Each row is a point on a tangle of strands that fork, close into loops and nearly touch. The rows are in no order.
(in the rows, 128 means zero)
Two points are linked if the straight distance between their rows is under 141. Some points are linked to none.
z96: [140 101  86 112 126 146 116 155 128 130 150 158 182 128 142 145  92 154
 123 130 152 135 114 103 174  96 149 112 130 125 180  75 124  82  98 106
 124 131 117]
z860: [143 112 154  95 142 120 119  96 156 129  75  94  81 119 159  87 166 104
 150 143  89 108 117 112  88 146  97 183 149 144 103 159 101 142 174 202
 134 174  98]
z911: [112 100 133  90 161 133 147 104 170 129 158 132 142 119 153 118 137 128
 194 131 109 126  60 183 136 147 121 156 184 138 127 137 132 148 194 158
 119 132 117]
z717: [130  93 134 151 197 146 151 112  59 139 188 116 106 179 101 101  57 163
  99  91 166 139  89 171 168 103 112 111  71 106 129  99 148 174 143  66
 189 133 160]
z74: [163 152 167 137  67 131 141 114 150 115  72 134  99 138  92 103 188 147
 136 122 121 119 108 133  53 158 139 148 161 188 107 166 152 125 167 178
  66 129 123]
z135: [129 118 155  82 115 127  79 115 140 133 119 112 126 125 146 147 155 130
 153 143 122 120 192 111 144 130 142 136 138  83 171 105 124 107  88 137
 106  80  80]
z504: [137 146 127 138  99 148 106 166  70 118 128 151  88 179  84 186 142 150
 156  98 147 148 181 111 137  95  78 122 170 125 187 133 109 153 146  90
 114 125 126]
z818: [166  98 138 111 133 137  96 106 137 133  61  85  88 124 153  77 164 124
 125 162  97 129 122  51 122 110 112 192 144 138 138 149 102 112 169 184
 146 153 115]
z761: [162  70  92 108 181 155 133 154  89 135 203 146 174 178 155 152  74 190
 153 113 175 169 100 121 176  98 165 126 134  80 182  92 122 133 114 100
 148  89  90]
z62: [114  95 152  88 104 158  85  59 103 149  98  78  85 115 153 123 125 133
 124 138  70  99 120 117 135 112 130 125  85 124 151 123 124 103 126 137
 116 136 131]
z707: [119 197 104 138  99 117  98 174 106 134 139 138 155 155 100 162 137  99
  69 110 145 133 199 115 143 135 128 103  77  92 157 100 130 125  58  85
 126 115 137]
z973: [107 150 139 113 132 123 115 121 184 120 106 129 105 104 128 132 166 113
 140 126  96  72 133 163  63 143 110 128 173 114 114 134 121 121 156 178
  97 131 106]
z28: [137 116 161 132  85 148 150 114  72 109 164 132 103 172 111 159 138 158
 194 105 122 166 115 156 159 115 132 117 178 157 165 130 138 150 174 103
  84 101 161]
z99: [ 96 175 136 151 118 133 115 159  92 135 164 140 137 138  76 163 122  68
  59 119 141 136 147 156 140 111 120  87  60 102 129 115 155 169  70  79
 142 126 149]
z109: [149 159 128 121 127  94 106 121 159 146  54  77 118 139 148  64 181  85
  92 136 102 116 158  96  77 164 125 188  94 114  87 165 117 111 131 192
 156 125 109]
z567: [130 111  40 142  82 131 109 153 166 149 104 152 124  97 158 130  73 190
 122 102 106  74 112  49 137 114 138  87 161 143 156 108 131  66 122 133
 109 159 109]
z10: [178 105 171 112 107 136  90 100 111 130  59  76  84 128 136  91 166 148
 143 167 117 138 151  48 137 112 139 174 144 138 145 143 115 114 133 163
 147 105 110]
z942: [153 157 116 154  36 123 110 169 118 119  86 150 124 163  95 160 181 138
 120  99 115 139 175  83 122 119 154 124 164 167 154 123 124  76 140 127
  78 116 142]
z444: [103 114 133 144 136 143 128 132 140 132 153 133 190 123 115 101 120  52
  77 155 120 180  85 145 166 113 140 138  54 159 113 122 141 122 122 138
 146 202 143]
z825: [116 138 125 144 201 142 147 160  75 106 198 148 133 172 116 169  97 142
 133 106 170 151 129 169 138 109  93 106 119  85 136 107 118 171 126  78
 169 116 138]
z5: [128 129 111  99  84 133 108 102  79 152 129 118  94 162 121 166 117 177
 165  96 129 117 138 134 151 118 128 101 163 112 191 124 130 166 122  86
 105  77 125]
z913: [137  74  98 133 215 158 149 141  96 133 211 143 143 163 160 158  68 192
 161 105 168 137  77 144 147 102 139 117 151  85 130  99 127 125 133  98
 163  96 111]
z173: [102 115  75  84 164 129 135 134 154 118 188 161 176 114 160 177 114 138
 144 127 111 111  73 182 158 131 155  94 165 117 144  87 138 116 127 122
 107 105 116]
z268: [121 186  86 155 123 104 130 140 145 141  96 144 121  99 122 135 114 159
 107 123 135  79 138 117  73 138 124  89 145 111 110 132 123 125  95 114
 139 112 140]
z596: [128 185  62 175  72  83 148 144 178 121 105 176 106 106 124 148 134 169
  92 115  88  95 147  97  73 160 166  83 145 172 102 108 129  67 127 141
  81 137 134]
z216: [121 143 144 122 188 105 165 131 171 116 129  96 153  74 175  78 128  76
 137 151 154 103 144 153 104 162 109 168 130  86  44 165 100 163 118 189
 178 155  92]
z200: [157 130  69 150  36 133 107 155 119 159  74 124 120 147 103 140 130 184
 132  94 149 102 114  68 134 107 145 120 217 164 196 135 126 147 143 135
 104 109 118]
z711: [ 98  90 118 141 141 166 114 152 133 100 168 151 147 124 109 148 137  71
 105 121 114 126 116 164 147  80  96 124 108 146 153  92 107  72 157 135
 107 187 142]
z975: [127 141 159 121 179 122 128 139  91  97 107 107  67 159  90 129 152 120
 147 115 149 138 176 150 113 115  69 142 159 106 135 137 115 188 147  99
 162 107 156]
z159: [114 107 116 136 126 158 125 108  97 148 132 123 112 111 135 130  68 160
 110 117 127  99  90 122 137 103 113  93  87 128 134 121 130 111 112  84
 149 147 155]
z787: [173  92  87 125 143 144 132 109  86 139  82  88  78 124 133  66  86 180
 132 119 157 134  97  84 165  99 103 151 159 125 165 153 131 162 161  97
 167 108 165]
z84: [130  98  77  86 162 130 113  89 121 143  67  79 100 101 158  71 127 104
  87 141 131 127 121 133 164 106 109 168 122  79 159 155 125 145 145 136
 146 106 143]
z251: [128  88  86 138  36 171 109 121  90 137 123 130 100 125 116 156  77 166
 118  90 107  79 113  91 168 100 123  84 126 159 177 119 133  72 128  94
  86 159 141]
z530: [116 146 160 149  93 119 175 114 128 122 125 145 108 111  99 128 155 108
 132 135  97 140  82 170  95 156 131 114 136 194  81 187 150 155 184 122
  85 145 178]
z79: [164 123  48 146 114 124 101 128 159 164  31 116  74 105 141  69 133 175
  92 117 141  79 132  71  73 105 112 149 167 103 158 172 118 121 147 163
 128 105 106]
z921: [102 149  56 114  71 111 128 142 119 137 140 156 142 133 117 193  96 161
  97  98 114  90 144 121 165 142 153  65 124 125 161  80 136 102  79  83
  93 122 129]
z17: [ 97 171  69 150  73  91 137 154 138 119 151 168 122 110 122 197 108 141
  67 109 103  87 165 119 149 146 154  46 103 140 118  83 134  81  83  97
  88 124 139]
z98: [139 113 166 110 184 116 150 101  95 123 121 100 116 141 133 102 112 146
 155 143 164 171 151 134 144 133 125 150 113 111 111 137 135 179 110  96
 177  92 147]
z603: [141 134 148 130 102 142 142 111 112 139 101 119 136 121 134 112 123 143
 147 145 119 153  98 114 133 118 142 125 128 171 133 144 137 122 134 124
 126 142 173]
z469: [111 164  95 105  93 131  81 114 130 162  74  92 120 133 136 108 156  94
  60 111  90 100 125 118 129 124 127 130  79 118 140 139 144 109 118 128
 133 129 165]
z999: [131 156 127 139 167 116 138 181 136 102 189 183 197 121 150 194 100 143
 114 144 155 139 158 124 141 132 154  92 112  99 117  74 122 100  64 105
 129 118  96]
z117: [134 157 138 162  73 107 118 131 144 134  80 125 105 139 139 115 173 101
  92 116  52 120 131  85  51 152 141 140  85 172  82 160 131  72 171 167
  96 159 156]
z575: [135 110 151  73 155 110 153 101 164 129 116  91 139 106 141  65 147  78
 175 122 133 140  97 172 163 188 104 189 130 146  70 170 120 196 163 168
 154 172 100]
z870: [111 175  97 174  76  99 127 151 160 122 107 155 105 115 124 142 156 113
  78 111  66 107 149 103  66 151 146 105 108 164  88 133 131  62 147 138
  90 144 155]
z555: [132 198 142 137 126  94 124 157 169 137  89 110 155 134  94  84 189  62
  97 134 139 135 156 139 108 174 131 159 104 125  76 163 146 148 102 144
 151 105 132]
z659: [146 193 141 131  96  91 111 137 163 145  53  91 126 157 100  74 205  85
  85 122 115 119 148 122  74 181 140 173  91 145  79 175 149 129 124 164
 140 102 120]
z820: [114 165  85 170 125 125 132 193 164 112 136 182 149 108 118 152 133 110
  98 127 124 121 135 109 110 116 116 106 149 145 112 104 108  69 136 124
 124 157 154]
z984: [147  63 191 126 149 158 118  96 110  97 145  98 147 144 122  93 125 100
 157 160 143 190 123 125 186 101 130 173  98 164 132 102 106 110 135 156
 162 183 111]
z264: [ 93 140 156 140 176 124 152 123 126 127 178 137 143 113 132 145 107 103
 122 150 131 144  92 175 129 139 130 110 102 126  75 135 145 163 116 103
 167 129 150]
z104: [135  84 156 138 167 156 129  97  50 130 187 110  72 185  98 124  81 170
 127  89 143 132 127 169 171  96  93 117  85 100 168  87 131 161 147  71
 155 125 140]
z221: [160 180 149 139  96 100 140 137  98 151  99 148 151 152 114 142 132 178
 151 147 160 159 170  95 111 153 152 110 128 134 136 145 135 144  64  88
 124  85 133]
z544: [130 166 125 131 147 110 127 136 157 131  89 129 120 111 123 112 149 135
 128 139 144  98 154 135  73 139 123 124 156  96 118 141 119 134 113 143
 133  99 121]
z529: [118 170 110 113 105  84 134 121 215 137 123 146 164  87 183 114 142 122
 111 142  67 115 129 108 110 196 174 131 100 145  98 107 152  77 110 165
  86 147 107]
z313: [122  92 152 132 197 140 159 109 141 125 147 120 149 109 178  90  99 122
 157 160 135 163  84 125 131 124 110 160 113 148  82 141 116 137 146 149
 186 192 136]
z4: [141 147 140 112 129 103 125 116 181 144  80 108 127 126 155  73 175  83
 122 136  96 110 117 110  74 180 113 185 114 134  82 167 108 135 151 201
 127 174 101]
z400: [117 137 123 131 131 125 135 124 166 149 140 142 195 102 164 105 119  86
  91 167 108 164  97 108 143 141 153 138  69 150  98 125 136 102 102 142
 140 180 140]
z392: [164  98 108 115 158 132 125 102  99 126  60  77  98 124 131  58 125 132
 106 145 149 158 128  97 167 103 107 176 128 128 147 152 129 162 150 116
 175 118 169]
z189: [125 128 111 171 108 118 153 164 156 106 162 189 164  97 136 152 126 111
  92 159 106 154 130 108 129 131 150  99 106 179  90 118 124  55 135 117
 100 164 158]
z375: [133 185 127 103  86  86 113 135 209 137 100 124 170 111 136  97 174 103
 116 127  91 114 151 116 109 211 176 154 104 138 100 120 148  81 110 165
  91 112  94]
z124: [ 99 174 111 137 142 122 108 141 169 126 130  97 152  93 162 112 129  76
  76 132 107  90 158 119 103 129 131 126  85  75 108 111 116  96  95 161
 141 137 135]
z638: [141 205  46 164  88  65 153 170 175 132 116 185 147 120 108 158 120 175
  92 126 133 108 142 101  99 174 170  84 167 159 116  92 130  98  89 121
 103 111 119]
z777: [129  94 138  73 154 138 125 129 157 115 162 127 168 146 125 118 154 104
 195 129 140 157  90 173 187 137 129 169 182 129 153 122 133 143 171 148
 118 108 108]
z460: [136 144 140 148 122 112 155 147 199 124 126 166 182 103 147  99 154  96
 137 149 104 152  94 108 103 172 132 167 129 176  80 155 117 104 166 175
  98 199 127]
z558: [119 113 128 116 144 129 148 113 190 131 131 146 149 102 176 110 147 107
 166 142  84 120  70 136  99 150 113 165 158 155 121 150 110 130 183 179
  96 197 113]
z112: [112 135 142 139 156 132 112 133 159 121 131  96 157  96 172  94 120  75
  95 149 118 119 165  93 111 121 122 153  74  93  93 110 101  81  89 178
 170 170 114]
z604: [ 98 182 101 121 111 107 118 118 146 168 109 115 146 107 132 112 139  89
  63 141  95 117 106 139 120 153 145 109  87 129 108 146 163 142  94 115
 137 121 166]
z431: [149 108  45 118  54 124 105 149 104 169 100 118 127 156 116 146  96 193
 142  91 164 100 115  74 170 118 146 116 210 127 212 138 129 173 133 113
 112  83 110]
z138: [132 118 131 138 109 148 131 139  79 122 158 147 168 160  89 137 111 114
 108 127 148 175 107 147 177 101 141 114  93 155 173 105 133 125 118  85
 121 145 160]
z72: [118  95 114 157 201 159 150 133 117 126 199 150 149 109 167 170  62 173
 139 124 146 115  68 145 125 102 132  92 118 122 101 101 126 101 128  95
 161 135 123]
z943: [131 130 187  95 121 118 107 131 172 116 123 131 150 114 133 143 163 120
 190 139 127 116 194 119 123 158 142 142 149 105 123 113 116 101 105 160
 102 101  69]
z545: [138 111 147 102 152 129 113  96 177 125  82 108  68 109 133  89 169 136
 149 144 123  87 123 142  57 136 103 168 186 123 124 153 119 155 169 202
 117 122  80]
z269: [114 112 162 147 215 126 167 114  99 122 195 127 146 147 127 129  89 117
 118 135 162 177  84 172 152 127 135 127  86 124  65 125 155 182 121  92
 201 120 147]
z202: [133  86 193 112 114 141 119 108 129 114 124 101 147 124 141 104 145  74
 161 156 107 168 137 112 152 132 128 172  93 168  85 134 103  92 136 180
 136 191 104]
z678: [136 144 157 108 172 122  99 145 116  88 117  91 147 151 108 110 172  55
 116 140 170 161 217 138 166 124  96 176 104  69 136 126 110 154  94 145
 159 118 107]
z408: [110 125 147 118 176 119 133 123 151 114 153  84 176  85 178  89 116  55
 112 161 153 127 160 142 140 131 127 157  82  79  68 130 108 134  77 177
 185 158  96]
z924: [123 184 155 171  86  88 154 133 188 141 115 159 117  96 102 122 162 106
  93 138  88 112 119 138  49 200 147 121 102 175  39 174 157 127 138 152
  84 138 132]
z516: [116 114 174 139  94 131 133 109 116 123  91 115  94 129 139 124 161  91
 125 137  59 125 122 106  81 130 115 133  93 171  81 168 115 101 175 168
 101 178 155]
z118: [124  92  70 112  65 140  97 136  80 155 156 122 103 168 115 181  79 200
 166  73 134  97 118 103 170 110 129  91 188 116 210 120 132 164 137  96
 100  94 102]
z938: [158 106 127 152 121 133 131 163 139 132 121 157 115 134 124 124 116 198
 194 129 171 141 104  96 102  92 140 122 230 146 166 134 122 152 158 144
 124  98 105]
z63: [118 117  37 106  92 132 131 121  99 160 139 138 151 127 134 169  48 193
 108  97 142  68  95 107 169 143 149  72 130 109 157 110 140 127  80  75
 126 112 124]
z26: [148  90 152 120 146 159 110 103  59 131 153 108  83 164 111 127  90 171
 141 110 159 141 155 117 171  97  98 133 103  95 188 104 124 151 123  78
 149 112 120]
z945: [133 136 148 140  60 138 113 143  83 114 116 149  99 157  96 183 152 142
 142 111 118 139 190 105 129 105 128 104 134 148 159 128 115  96 121  99
  80 121 143]
z601: [103  91 126 110 158 161 121  66  91 145 131  77  75 108 145 100  74 139
 100 114 117  85 105 153 141 104 102 112  68  88 145 124 139 141 124  96
 160 134 149]
z162: [124 108 140  99 136 153  83 118  93 125 147 116 110 145 129 160 123 137
 135 126 142 125 183 124 157  95 112 124 114  76 200  94 116 128 100 109
 118 100  92]
z756: [127 126 119  67 157 114 108 110 150 115  80  78 122 125 129  83 184  53
 122 132 134 123 153 172 158 151 104 192 153  90 125 161 118 161 151 169
 142 109 110]
z988: [145 116 160 110 151 127 101 105 103 125  66  77  74 124 128 107 142 133
 123 151 131 121 183  89 121 116 110 152 105  92 131 139 109 131 105 129
 162  95 125]
z681: [112 110 100 164 209 150 150 149 138 116 164 157 134 102 155 142  85 159
 146 125 145 110  78 134 101  92  92 112 161 112 107 121 103 117 156 121
 171 149 144]
z427: [ 97 161 137 151 124 114 134 120 158 162 145 131 148  89 149 123 118  65
  66 158  78 136 104 108 112 142 145 118  49 138  67 148 161 136  89 137
 152 164 149]
z151: [ 95 117 170 158 120 131 154 130  95 100 169 157 107 127  97 178 135 113
 146 132 121 142 135 166 113 117 119  92 123 157  95 145 131 123 149  90
 103 130 167]
z214: [139 103 185 137 111 143 136 110 129 122 106 118 123 116 145 111 138 122
 166 157  99 153 121  96 119 118 130 145 126 173 109 144 115  88 154 158
 121 166 142]
z245: [ 96 108 139 137 127 135 148 117 124 136 197 155 179 111 113 147 107  69
  72 149 103 158  72 184 169 124 159 100  60 164 107 115 166 130 120 108
 120 161 143]
z9: [115 184  84 153 129 105 155 127 141 146 127 171 128  99 114 159 100 164
 108 134 130  91  85 158  78 146 131  70 162 138  95 141 131 157 124 103
 133 117 153]
z655: [153 147 112 129 110 121 127 132  76 156  99 126 134 151 129 139  98 179
 132 129 172 143 167  81 141 124 130 112 109 105 164 136 121 144  71  73
 144  97 132]
z305: [132 118 169 158  75 147 114 149  81 110 124 141 126 152  91 149 144 107
 105 123 125 165 183  96 138  99 138 115  71 156 140 117 120  71 108 103
  99 147 150]
z922: [108 133 171 106 123 117 137 110 155 121 142 146 150 102 135 158 143 127
 172 143 110 116 138 157 121 162 151 114 136 128 104 127 142 111 113 131
  98 110 106]
z429: [156  91 122 134 173 110 129 145 138 127 109 134  84 128 134 103 120 182
 176 138 182 146 148 107 112  96 119 154 213  97 158 145 116 171 156 142
 145  65  92]
z386: [128 109 125 135 132 122 131 153 147 124 149 176 129 127 139 169 111 192
 195 122 143 122 128 118  97 108 143  96 208 123 150 117 119 130 133 131
 109  94  91]
z902: [162 104 129 132 108 157 123 151  96 119 150 151 182 159 120 139 109 155
 146 135 164 188 120  91 181  85 147 133 144 145 196  94 119 109 116 110
 122 130 126]
z620: [108 157 147 163  84 113 152 132 101 123 121 160 100 130  81 170 145 132
 130 125 117 131 133 155  92 134 131  91 139 171  96 161 133 136 139  93
  96 119 178]
z757: [122 145  99 124 114 108 137 122 183 151 130 147 177  90 193 110 121 125
 100 157  78 133 104  86 122 156 162 130  89 151 116 112 136  76 116 146
 107 175 140]
z694: [112 139 100 170 165 133 146 165 165 112 143 184 137  95 138 157 112 146
 144 135 130 103  99 127  80 108 102 100 180 135 104 121 105  97 156 135
 132 153 136]
z187: [168 161  80 155  20 122 113 159 139 139  63 142 128 154 106 128 179 162
 109  92 122 116 137  77 103 120 170 131 192 180 170 123 135  92 150 154
  85 119 128]
z344: [147 199  75 133  72  87 107 130 197 135  79 134 118 139 105 107 177 163
  86 105 122  86 164 127  50 178 165 128 152 132 132 114 151  99  93 160
  89  76  92]
z937: [137 104 137  76 179 107 139 110 151 104 100  81 132 118 126  67 159  67
 155 133 154 152 142 178 174 168 101 199 149 109  89 159 118 189 154 163
 165 125 106]
z449: [141  89 150 146 207 137 164 109  77 123 184 112 134 181 116  94  85 157
 125 121 171 195  91 161 175 111 129 137  93 129 106 104 149 181 139  87
 199 130 172]
z15: [128 118 186 106 122 120 175  96 159 139 130 117 145  96 148  93 135  97
 183 132 106 144  82 149 136 191 124 162 102 178  45 179 124 169 160 163
 126 193 108]
z195: [118 116 164 107 190 140 116 142 112  85 172 118 158 157 106 135 141  70
 142 132 165 163 161 175 172 118  98 155 116  92 143 100 113 155 121 129
 159 134 109]
z66: [130 176 103 148  94 100 157 130 167 116 131 190 120 110  87 158 141 165
 125 127 131  98 101 172  57 166 140  85 190 161 100 135 142 140 137 132
  67 112 124]
z223: [119  90  63  94 168 156 117 139 138 131 172 139 168 113 167 138  93 141
 120 124 137 107  85 148 163  94 137 114 136  94 175  88 125 103 119 122
 138 124 112]
z746: [137  94 143 143 115 169 145 110  66 114 158 109  83 171  99 124 122 150
 160  98 124 160  84 150 175  88 107 130 156 164 166 114 134 147 188 100
 126 129 191]
z279: [152 126 116 107 112 122 115 118  69 148 133 112  64 178 117 146 130 194
 176 107 150 144 152 119 150 116 109 126 188 107 198 140 132 205 147  97
 124  61 115]
z613: [135  99 116  89 143 138 121  89 149 142 109 102  97 121 158  92 142 143
 164 137 109 124  77 132 136 115 122 160 191 137 168 149 134 159 192 160
 127 120 129]
z660: [156 119  90 160  80 140 129 151 131 150  97 151 136 107 140 133  81 197
 144 123 139 112 120  40 124 103 147 104 156 154 144 121 118  75 112 112
 127 145 136]
z723: [140 172 147 129  87 111 136 107 195 132  88 135 108 121 102  95 183 129
 108 117 107  96 103 145  29 204 129 156 118 165  76 162 151 128 144 191
  62 140  99]
z658: [120 131 186 156  98 139 109 136  93 125  92 107  98 154  85 120 149  76
  84 131 106 155 163  93 119 100 122 123  48 154  95 140 136 105 106 127
 149 152 166]
z691: [120  65 176 138 150 165 116 111 106 104 164 121 137 141 102 129 126  95
 130 135 128 151 128 162 163  79 116 140  85 146 160  86 104  94 142 135
 135 178 117]
z64: [126 143 112 123  96  98 138 147 160 114 139 188 131 128 110 175 142 173
 169 119 132 110 140 147  93 144 154  89 207 140 146 109 138 131 124 131
  67  95  92]
z936: [128 123 148 162  97 114 158 152 171 106 142 163 161 101 132 119 162  82
 124 152  94 159 130 107 109 157 146 134 112 187  70 159 120  75 168 154
  84 180 153]
z92: [154 126  42 122  86 124 118 159  90 163  95 131 137 156 116 144  90 173
 127 106 183 114 152  72 162 122 122 126 165  97 194 142 118 155 100  91
 134  92 116]
z507: [126  86 156 114 156 141 145  98  80 133 225 138 173 167 137 171  96 154
 143 119 133 162  91 195 174 130 180 107  85 120 153  77 149 129 109  89
 112 102 109]
z732: [146 109  94 132 130 156 140 108  88 145 131 101  78 151 125  96  89 182
 155  96 139 133  64 130 169 102 104 131 182 144 164 133 138 164 182 104
 152 115 184]
z359: [122 142 115  81  96 128  85  82 142 155  65  88 103 124 148 112 165 122
 107 129  85  90 129 124 114 137 132 137 124 115 145 140 135 115 131 148
 112 108 131]
z224: [130 111  99 142 116 158  98 141 113 138  95 128  78 132 112 130 112 163
 142 104 136  90 122  93 126  87  91 120 174 122 162 137 108 120 149 111
 141 130 138]
z635: [150 117 174 103 153 113 117 143 183 116 110 123 154 111 133 100 159 116
 188 153 171 132 178 111 121 158 135 177 166  94 113 136 106 120 113 176
 135  99  62]
z864: [107 136 208 138 140 130 114 149 114  87 104 103  81 143  92 140 170  59
 137 122 110 122 186 135  95 123  84 141 115 132  69 139 107 125 139 158
 150 149 138]
z784: [120 172 166 128 131 107 100 156 141 113 103  88 145 147  98 104 180  39
 100 131 135 142 192 123 133 148 117 163  85 101  89 141 131 137  90 149
 165 120 128]
z961: [173 151 165 160  87 132 182 114  97 124  98 125 136 129 116  99 129 174
 172 138 148 172  82 115 118 138 151 125 170 190 133 154 146 154 145 123
 124 111 171]
z934: [120 112  75  82 161 121 110 104 154 131  78  89 113 100 161  88 154  86
 111 137 133 102 135 158 142 117 114 173 165  64 162 152 120 148 159 166
 127  91 112]
z576: [104 112 169 115 107 113 167  90 155 144 163 135 166  84 170 128 127  93
 147 150  79 142  78 151 144 178 148 134  81 173  60 168 145 138 142 140
  95 177 127]
z976: [100 167 144 142 184 103 170 119 158 142 148 134 133  87 142 126 113  88
 113 157 123 118  73 175  96 166 118 120 121 125  44 174 157 202 130 133
 169 140 146]
z21: [ 97 123 180 143 135 141 131 114  98 135 121 100  92 130  94 115 118  79
  86 136 114 146 133 125 122 104 116 113  47 142  88 138 154 158  97 110
 173 155 164]
z713: [162 132 169 152  66 138 160 119 126 111  94 143 110 129 101 120 161 166
 175 131 130 140 104 126  89 135 151 125 196 185 136 156 142 129 168 154
  70 115 134]
z829: [138  71 110  91 178 146 103 139 137 113 150 120 142 145 136 104 132 118
 166 139 159 166 112 132 188  86 118 173 187 103 184 115 111 144 164 145
 150 102 112]
z710: [124 101 151 146 139 140 148 128  65 125 221 163 167 175  88 173 105 126
 107 116 138 174 102 197 171 115 157  93  69 139 165  91 143 139 121  73
 113 132 127]
z58: [146 126 168 112 169 110 154 123 176 123 109 126 152  95 141  82 143 123
 178 154 162 132 136 132  98 169 125 171 153 119  73 155 112 137 133 176
 154 138  82]
z648: [101 153  83 112 133 126 100 117 138 137 124  83 147  90 164 110 104  93
  50 124 123  70 162 135 138 115 136 114  69  46 146 113 132 111  71 130
 134 109 139]
z899: [ 92 145 170  98 103 132 110 131 108 117 157 134 157 160  81 158 164  56
 111 120 123 155 150 185 176 138 131 125  89 126 145 114 150 141 107 103
  94 122 139]
z387: [ 90 140 162 152 133 146 128 125  73 136 153 117  92 132  82 147  95  99
  78 110 135 118 139 155 131  99 111  82  47 106 127 121 152 168  86  71
 154 132 157]
z677: [169 150 115 163  82 116 140 153 126 147  90 159 144 128 123 131 114 197
 155 138 161 137 144  60  98 124 160 115 171 154 144 127 119 108  96 118
 125 112 127]
z197: [110 144  88 112 153 144 102 156 116 121 138 130 152 140 107 135 127  84
  84 116 157 120 124 160 160 101 100 122 120  86 170 108 121 139 115 100
 148 128 151]
z782: [154  84 127 121 183 134 121 141 110 119 137 125 106 145 136 117 115 159
 174 139 174 166 144 102 160  89 108 160 179  90 167 127 112 155 147 118
 163  84 107]
z928: [109 105 124 102 164 131 142 119 111 115 222 151 167 143 159 207 100 162
 159 118 117 128  92 190 155 143 171  88 131 112 133  79 150 122 107  95
  99  85 100]
z793: [ 80 137 147 122 164 150 115 128 105  98 144 106  74 141 107 158 142  92
 133 102 122  95 146 190 118 101  74 114 141  92 136 122 121 163 148 109
 144 121 156]
z920: [109  92 152  97 153 151 114  62 109 141 103  66  61 105 172 102 106 127
 125 134  79  98 112 126 119 116  96 136  84 115 119 142 120 140 140 141
 154 154 142]
z372: [126 111  78 127 133 141 136 110  71 159 150 121 125 138 130 136  40 187
 114  98 163  99  84 130 155 127 127  93  99 101 144 135 139 144  95  59
 159 109 148]
z939: [134 110 136 127 169 150 108 147 100 114 172 138 148 131 152 165  90 156
 133 127 169 125 189 113 140  95 124 111  97  52 179  82 110 115  74 108
 136 109  71]
z813: [ 96  71 110 132 148 153 140 140 134  97 210 165 162 108 132 179 126 100
 112 131 104 122 106 191 155  97 128  99 113 155 144  81 126  69 152 126
  84 162 127]
z12: [128 156  98 151 178 128 130 177 127 104 170 148 185 105 164 164  88 142
  94 133 174 101 175 103 126 106 134  93 107  51 132  83 114 101  58 111
 150 116 101]
z587: [ 71 114 162 139 162 147 140 138 114  87 197 146 117 133 106 186 134  88
 151 115 117 115 135 204 126 108  92 104 134 121 117 110 116 124 149 114
 111 132 141]
z373: [161 182 130 139  72 100 117 146 177 135  84 144 145 143 102 103 182 143
 129 126 129 123 161 105  77 170 166 144 147 151 124 123 144  85 112 153
  90  96 106]
z480: [ 91  87 168 130 133 138 164  75 120 145 196 123 152 110 153 124 107  77
 125 145  90 163  60 181 155 139 145 129  61 175  82 149 158 156 146 126
 129 187 144]
z315: [156  92 150 126 186 114 129 105  89 104  74  77  49 110 128  95 120 146
 132 141 152 128 207  94 121 104  85 166 130  82 117 142 107 164 123 117
 176  88 129]
z819: [142 157 143 112 131 122 110 143  96 117 105 131  68 177  96 156 173 152
 163 113 151 136 188 140 107 122  85 136 187 104 176 145 122 188 143 111
 117  84 109]
z520: [113 152 158 134 150 108 141 146 149 107 167 171 164 103 152 190 121 154
 155 147 132 112 167 133 109 150 152  87 136 105  97  94 130 102  84 111
 113 105  96]

A fork is a point with three links, a tip a point with one. Leave the first point through the second and follow the links. Name the first fork or tip that comes.
z400, z427 -> z17
z648, z124 -> z943
z761, z913 -> z911
z159, z601 -> z400
z480, z576 -> z28
z911, z558 -> z761
z195, z678 -> z860
z976, z264 -> z162
z860, z4 -> z195

How many points has the smallest loop of links through each point below? Write none if it is on no loop.
z15 -> none
z928 -> 8
z999 -> 8
z118 -> 10

A piece is all that can be reached along the links. How many separate loops has the piece of each point below (a circle has one, a figure eight two, a Y none), and how many tips (points with one link)?
z449 -> loops 1, tips 2
z691 -> loops 0, tips 3
z400 -> loops 0, tips 3
z138 -> loops 1, tips 0

Name the points in between on the shortest way along the links from the first point to the second, in order.
z761, z936 -> z913, z72, z681, z694, z820, z189
z279, z567 -> z5, z118, z431, z92, z655, z221, z677, z660
z427, z575 -> z400, z444, z245, z480, z576, z15
z305, z620 -> z945, z504, z819, z975, z793, z587, z151
z392, z245 -> z84, z934, z756, z937, z575, z15, z576, z480
z449, z999 -> z717, z104, z26, z162, z939, z12
